Points, in no order, along strands that fork and pass close to each other.
(in the rows, 128 means zero)
Two points are linked if the straight distance between their rows is under 88.4. Some points are linked to none.
J962: [123 156 113 114 122 130 107 139 104 111  56 121 154 105 140 109  91  88
 159 116 138 154 157 104  57]
J89: [142 144 122 150 137 135 147 137 135 128 106 142 128 144 141  96 148  89
 150  99 105 139 146 102 103]
J121: [144  92 143 167 119 143 138 124 133 141 181 147 130 131 103 126 162 122
 110 128 123 160 136 120 147]
J170: [154 135 116 171 137 143 149 147 152 114 110 155 102 162 158  70 167  93
 160  85 102 132 135  93  94]
J438: [126 155  95 110 120 118 153 105 152 123 140 127 174 138 111  67 133  94
 113 143 137 133 114 102 117]
J221: [143 106 142 131 108 133 115 133 102 123  94 121 140 112 143 160 117 112
 152 117 116 146 145 128 108]
J866: [153 127  84 136  90 135 130 130 130  88 100 154 148 123 145  37 144  89
 162 107 132 172 130  88  74]
J554: [120 180 134 130 185 142 157 105 134 134  67 116 114 115 115 136 129 142
 115  92 124  96 174 130  89]
J820: [146 128 134 149 121 127 122 131 114 131 115 128 142 133 128 130 130  97
 137 107 111 157 138 107 110]
J391: [129 176 146 131 188 114 141 124 143 139 103 122  73 148 134 163 109 175
 117 109 124  82 130 150 142]
J106: [119 103 138 148  99 117  97 173 118 133 197 133 134 147 126 166 142 114
 140 168 131 148  71 136 175]
J442: [168  89 128 137  92 138 153  92 121 120 137 112 169 119  98 103 118 109
 129 130 116 161 105 103  93]
J663: [149 150 145 145 175 120 154 106 149 140 104  98 107 163 122 139 114 127
 125  94  91 109 114 128 105]
J510: [137 138 149 130 160 146 165  67 140 142 120 113 143 110  78 130 122 163
  84 120 123 116 151 137 110]
J598: [142  80  91 137  50 139  99 174 112  95 166 147 141 143 165  82 142 104
 154 124 149 154  97 102 148]
J393: [107 205 141 140 186  92 125 128 120 148 126 124 114 108  96 172 117 123
 109 119 152 110 156 139 121]
J784: [139 116 189 178 155 117 149  87 140 150 169 114 104 123  47 163 129 198
  66 135 119 122 106 169 137]
J67: [112 163 133  88 165 127 120 122 107 129  71 111  99 104 140 182 106 158
 130 122 141  76 150 157 122]
J344: [131 139 118 127 107 114  99 164 106 119 118 122 144 145 160 156 105  91
 157 133 128 141  97 127 131]
J379: [103 145 145 120 131 132 114 110  99 140 114 144 131  73 108 168 127 138
 109 131 147 119 187 155 130]
J630: [124 124 134 146 132 111 129 164 142 135 180 139 104 183 149 139 136 119
 134 127 129 128  99 117 175]
J737: [130  95 132 105 102 129  90 152  92 116 111 150  85 124 169 183 137 134
 147 140 117 102 159 154 159]
J292: [116 117 120 114 153 146 160 101 187 129 166 136 120 164 100  81 126 195
  89 151 147  88 126 130 192]
J119: [139 108 110 172  93 118 103 180 121 111 170 182 122 152 151  98 165  63
 146 101 126 176 136 101 125]
J224: [112 130 121 101 154 137 145 115 154 143 131 114 119 149 136 130 114 172
 111 141 134  92 108 149 171]
J672: [113 111 114  91 107 140 107 137 112 132 126  98 151 115 146 155 105 151
 147 165 135 115  70 153 159]
J131: [107 165 152 157 155 109 122 149 139 143 145 178  68 136 138 150 164 136
 107 122 139 118 195 139 165]
J997: [106 202 131 130 171 107 121 133 111 138 101 123 131 115 122 165 114  97
 136 110 147 121 159 121  98]
J978: [153 107 108 121  98 136 135 146 118  98  86 124 129 135 178  85 122 113
 163 110 106 132 113 111 104]
J358: [130 169 108  85 166 123 148 123 137 135  72  76 150 134 141 122  90 123
 143 118 122 100  99 113  91]
J797: [143  95 110 160  76 121 105 176 107 104 176 157 144 149 154  98 149  85
 151 122 141 169  98 101 142]
J359: [115  72 100  73  83 153 106 152 116 105 102 129 134 107 190 113 117 146
 152 145 129 112 124 138 146]
J605: [124 159  93 113 131 110 144 142 164 119 148 116 133 182 150  72 124 100
 147 129 127 115  73 101 144]
J862: [143 126  59 106  68 130 120 120 140  80 116 145 161 106 134   7 131 106
 141 126 155 173 128  85  76]
J646: [127  95  97  79  89 155 134  95 137 124 125 116 178  89 121  77 124 141
 120 154 136 135 130 125 118]
J477: [129 150 122 121 154 113 137 142 140 139 123 104 115 172 150 143 109 124
 145 126 117 103  86 131 147]
J439: [116 179 127 123 146 115 121 120 108 135 120 106 168 111 101 157  98  87
 121 131 148 141 132 116  97]
J551: [127  86 112  80  94 146 108 147 109 109  69 121 122 115 193 123 121 148
 162 124 111 111 138 139 127]
J550: [158  90 133 133 138 158 159 101 138 121 107 124 118 140 131  99 138 143
 127  91 101 123 141 120 120]
J808: [101  88 146 157  94 139  98 158 121 125 212 147 162 131  99 143 162 115
 122 176 139 160  81 138 178]
J332: [113 160 160 134 146 108 101 128  87 139 102 134 112  83 110 198 132 114
 119 112 138 129 188 148 102]
J513: [116  78  96  98  70 152  92 156 105 106 123 154 145 109 175  99 132 129
 152 135 140 124 135 129 149]
J323: [138  97 168 131 128 138 120 118 102 139 118 107 106 119 116 202 124 169
 126 136 115 110 107 167 148]
J179: [176 110 160 172 151 121 160  92 150 140 135 102 124 159  95 143 132 111
 110  92  79 157 106 114  88]
J553: [113 141 137 156 120  97 105 152 114 143 174 116 154 137 107 165 124  83
 124 153 129 166  83 122 128]
J219: [ 96 107 132  88 108 157 121 100 103 138 109 115 162  71 112 138 121 164
 119 155 147 126 154 159 137]
J798: [145 115  73 119  69 137 136 107 136  91 147 171 187 103 110  36 142  90
 131 133 159 186 140  80  87]
J453: [107 170 136 102 168 135 138 106 117 134  72 108 112 100 121 157 110 147
 120 110 134  92 174 144 100]
J777: [118 142 114  74 154 134 142 106 136 137  85  73 161 112 129 129  86 146
 124 130 134 101 107 128  99]
J572: [111 161 157 134 157 112 122 103 100 153 152  98 161  92  65 187 114 122
 102 145 150 137 119 144 114]
J723: [106 179 137 122 168 110 137 101 108 144 133  93 170 107  71 172 100 106
 101 137 149 124 130 125 101]
J142: [119 182 123 113 181 140 161  93 142 132  66 106 152 110 104 105 121 109
 122 104 129 111 160 112  58]
J661: [117 148 146 154 140 111 126 129 117 157 166 114 150 127  94 175 128 104
 115 143 128 153 107 128 124]
J118: [118 139 169 182 149  90 129 144 126 151 166 150  84 119 104 176 160 116
  87 113 119 170 171 149 122]
J315: [125  98 116  74 104 141 111 134 108 121  96  82 154 105 152 159  86 151
 151 154 127 117  68 141 131]
J696: [140  65  99 125  45 145  98 159  98  91 131 160 147 112 174  79 135 115
 154 127 147 153 130 115 128]
J158: [128 118 144 141 137 105 119 163 136 140 160 136  80 168 152 176 139 133
 140 137 120 118 101 144 179]
J509: [120 159 101  99 149 149 160 102 156 128  67 121 161  98 119  60 134 113
 142 113 126 130 176  99  56]
J825: [105 145 123 114 149 121 130 137 162 140 174 124 123 157 126 138 119 158
 126 164 150 101  90 148 197]
J352: [123 136 131  93 160 149 160  69 141 139  94  85 156 105  92 121 106 162
  99 122 125 103 132 135  97]
J426: [137 128 155 153 137 112  99 154 104 128 108 156  76 138 151 181 158 100
 142 110 100 129 181 133 113]
J524: [158 119 135 137 161 147 166 105 157 130  90 108 112 155 139  99 134 146
 132  95  89 102 121 120 106]
J272: [116 144 131 130 125 104  93 162 108 137 139 139 104 155 154 182 126 103
 142 137 122 130 123 134 150]
J675: [129 154  86 117 114 122 136 134 150 116 141 131 159 155 139  64 130  91
 144 133 133 138 103  98 116]
J979: [165 132  87 150 112 135 149 145 153  94 111 147 128 152 151  30 167  91
 175  93 119 143 115  78  77]
J751: [154  86 147 149 136 165 159  85 140 133 112 139 115 112 115 110 152 150
 113 102 100 134 166 126 119]
J620: [141 148 118 109 140 114 127 133 118 121  87  77 144 136 150 145  83 105
 154 114 119 121  83 116  95]
J802: [119 141  89 115 118 113 144 161 175 112 178 134 127 186 146  60 134 105
 145 135 146 114  96  91 170]
J132: [123 146 155 173 147 102 118 151 126 145 141 152  88 141 130 164 159  90
 114 105 104 160 168 130 115]
J223: [144 121 104 122  89 121 114 151 112 104 131  94 153 147 164 116 102 105
 157 143 124 146  64 114 124]
J811: [118 121 138 102 133 127 117 141 115 132 128 139  88 131 157 177 129 163
 130 140 129  91 136 162 169]
J710: [139 121 193 181 169 103 135 108 147 153 182 107  81 130  70 180 116 207
  76 135 125 119  85 176 155]
J451: [106 189 157 156 163  79 111 150 121 150 144 161  68 119 125 177 142 138
 102 129 143 121 179 159 141]
J139: [129 109 127 140 104 115 120 167 121 126 178 121 136 167 137 143 126 110
 152 145 123 135  65 123 171]
J19: [150  67 146 113  88 144 107 130  83 108  69 110 133 102 152 162  97 131
 166 124 107 140 140 131 107]
J409: [121 145  66  82 100 134 131 127 165 109 111 146 166 111 139   4 142 107
 129 137 148 140 144  92  87]
J255: [132  75 144 136 102 137 104 151 108 118 143 160  87 138 165 166 161 127
 139 129 113 117 152 142 168]
J538: [109  90 119 102 134 164 145 118 171 128 161 138 117 146 130  90 135 200
 102 153 155  91 126 138 199]
J246: [165 150 157 169 176 125 158 110 141 144 110 108 113 151 109 137 134 113
 120  83  87 140 123 111  88]
J542: [142 142 111 135 106 131 119 141 115 101  67 124 149 120 160  92 108  88
 166 110 117 152 133 105  69]
J394: [140 138 173 168 164 125 150  83 132 153 144 112 111 106  72 163 126 169
  79 122 126 122 141 155 120]
J11: [119 145  83  90 131 148 147 115 163 112  84 136 157 106 143  28 143 114
 135 124 124 134 157  95  71]
J245: [156 110 133 180 146 135 152 137 155 134 156 182 103 149 123  94 185  97
 123  87 108 160 165  94 119]
J401: [123 100 148 113 119 128 102 137  95 133 122 110 120 118 135 202 114 159
 149 159 118 107  76 165 158]
J886: [128 115 130 167 108 105  91 180 108 122 146 179  98 148 161 150 163  65
 147 112 113 163 159 113 125]
J653: [123 147 149 174 165 125 142 138 151 131 138 163  53 156 130 123 159 162
 103 105 129 112 179 139 161]
J770: [142 145 104 105 116 113 138 128 131 116 114  86 159 146 142 100  92 111
 145 132 118 122  63 111 107]
J159: [102 125  91 108  86 143 112 131 129 124 162 157 178 118 137  69 138 104
 124 158 157 149 135 118 146]
J817: [108 143 128  85 146 125 123 129 115 130  99 123  88 116 154 182 110 169
 136 138 135  77 137 165 152]
J262: [ 94 111 101  86 117 164 132 122 156 134 160 137 144 128 132  78 131 165
 113 163 150  94 123 135 180]
J976: [140  86 122  97  91 142 113 128  98 112  76  86 152 111 150 145  89 134
 154 139 115 129  92 136 106]
J902: [124 160 115 149 108 101 114 137 119 125 168 131 173 143 109 120 118  68
 125 150 140 176 100 106 114]
J240: [142 103 160 150 134 152 138  93 119 138 113 137 114 103 107 145 145 150
 110 107 112 138 176 140 126]
J104: [112 104  68 111  69 148 116 124 134 105 158 165 189 100 121  35 138 101
 130 149 168 164 143  97 127]
J237: [116 193 164 157 176  90 133 134 121 149 145 141  83 103  93 173 123 152
  87 120 149 111 167 156 136]
J71: [134 156 157 138 171  99 124 137 125 135 110 126  47 139 141 198 117 179
 122 119 122  84 137 162 151]
J286: [151 104 105 101  87 139 143  99 129 117 124 101 182 112 112  80 114 122
 130 139 128 147 101 114  98]
J430: [ 97 159 115 122 142 120 132 135 163 139 179 143 132 155 120 104 131 134
 121 158 154 113 119 123 185]
J851: [ 90 134 130  91 124 142 103 109  97 138 119 135 146  59 114 157 120 158
 116 157 161 112 172 164 148]
J84: [124 161 140 142 170 131 142 119 147 140 114 139  86 150 130 133 132 156
 114 115 123 101 157 139 148]
J698: [132 106 169 146 144 123 129 118 127 140 151 108 104 133 102 186 123 166
 114 133 112 117  91 161 159]
J734: [141 108 116 109 118 141 131 141 127 126  88 120 114 139 179 110 124 133
 157 107 105 114 132 118 125]
J248: [130  77 167 139 111 153 120 110  99 143 127 138 118  86 114 168 151 150
 118 128 114 132 162 152 141]
J981: [183  85 154 160 119 136 159  83 133 133 141 114 152 130  84 120 136 108
 119 105  98 167 107 114  95]
J454: [139  76 159 116 110 149 114 116  94 123 103 121 110  94 130 192 127 165
 135 124 106 111 149 159 135]
J46: [123 139 179 160 137  94 108 135  96 147 142 149  90  83 101 206 147 124
  98 120 129 143 183 157 110]
J904: [125 146 103 138 108 116 135 112 135 132 169 140 185 135  90  94 137  79
 116 157 140 159 120 101 115]
J382: [119 145 137 119 178 125 151 103 173 137 138 110  97 157 113 131 100 205
 106 145 141  79 100 158 179]
J322: [118 127 137 141 165 127 151 101 187 137 171 132 107 171  81 107 111 210
  85 160 159  89 104 140 198]
J818: [128 118 185 172 158  97 127 135 135 153 172 110  75 143  97 201 125 173
  97 126 114 128  89 165 155]
J235: [113  84 116  87  86 171 119 102 114 129 118 124 186  71 119 101 117 144
 120 161 146 144 145 135 128]
J686: [137 107 134 147 103 114  85 172  94 109 107 165  89 145 173 154 147  79
 159 109  99 141 167 115 110]
J934: [111 147 105 125 133 121 149 137 171 130 188 156 137 183 118  72 144 109
 122 142 149 121 114  97 163]
J390: [ 95 114  95  96  95 144 119 133 140 126 164 143 163 117 142  88 134 139
 128 164 162 121 115 123 173]

A fork is a point with three links. Follow the links from the first point to the second and name the forks in between, in order.
J976; J262 => J862
J246; J352 => J323
J104; J698 => J862 > J323

Follow the links from the first point to the second, and from the first to the third. Name the last point that the two ways share.
J262; J737; J19 => J862
J358; J976; J524 => J323
J784; J246; J672 => J323
J292; J817; J170 => J862

Name the points in between on the shortest way along the links from the first point to the second, in order.
J352; J981 => J510 > J394 > J784 > J710 > J818 > J698 > J323 > J454 > J248 > J240 > J751 > J550 > J524 > J663 > J246 > J179
J572; J237 => J723 > J439 > J997 > J393
J698; J158 => J818 > J710 > J784 > J394 > J510 > J352 > J777 > J358 > J620 > J770 > J223 > J344 > J272
J723; J71 => J439 > J997 > J393 > J237 > J451 > J131 > J653 > J84 > J391
J751; J89 => J240 > J248 > J454 > J323 > J401 > J672 > J315 > J976 > J19 > J221 > J820
J551; J426 => J359 > J513 > J696 > J598 > J797 > J119 > J886 > J686
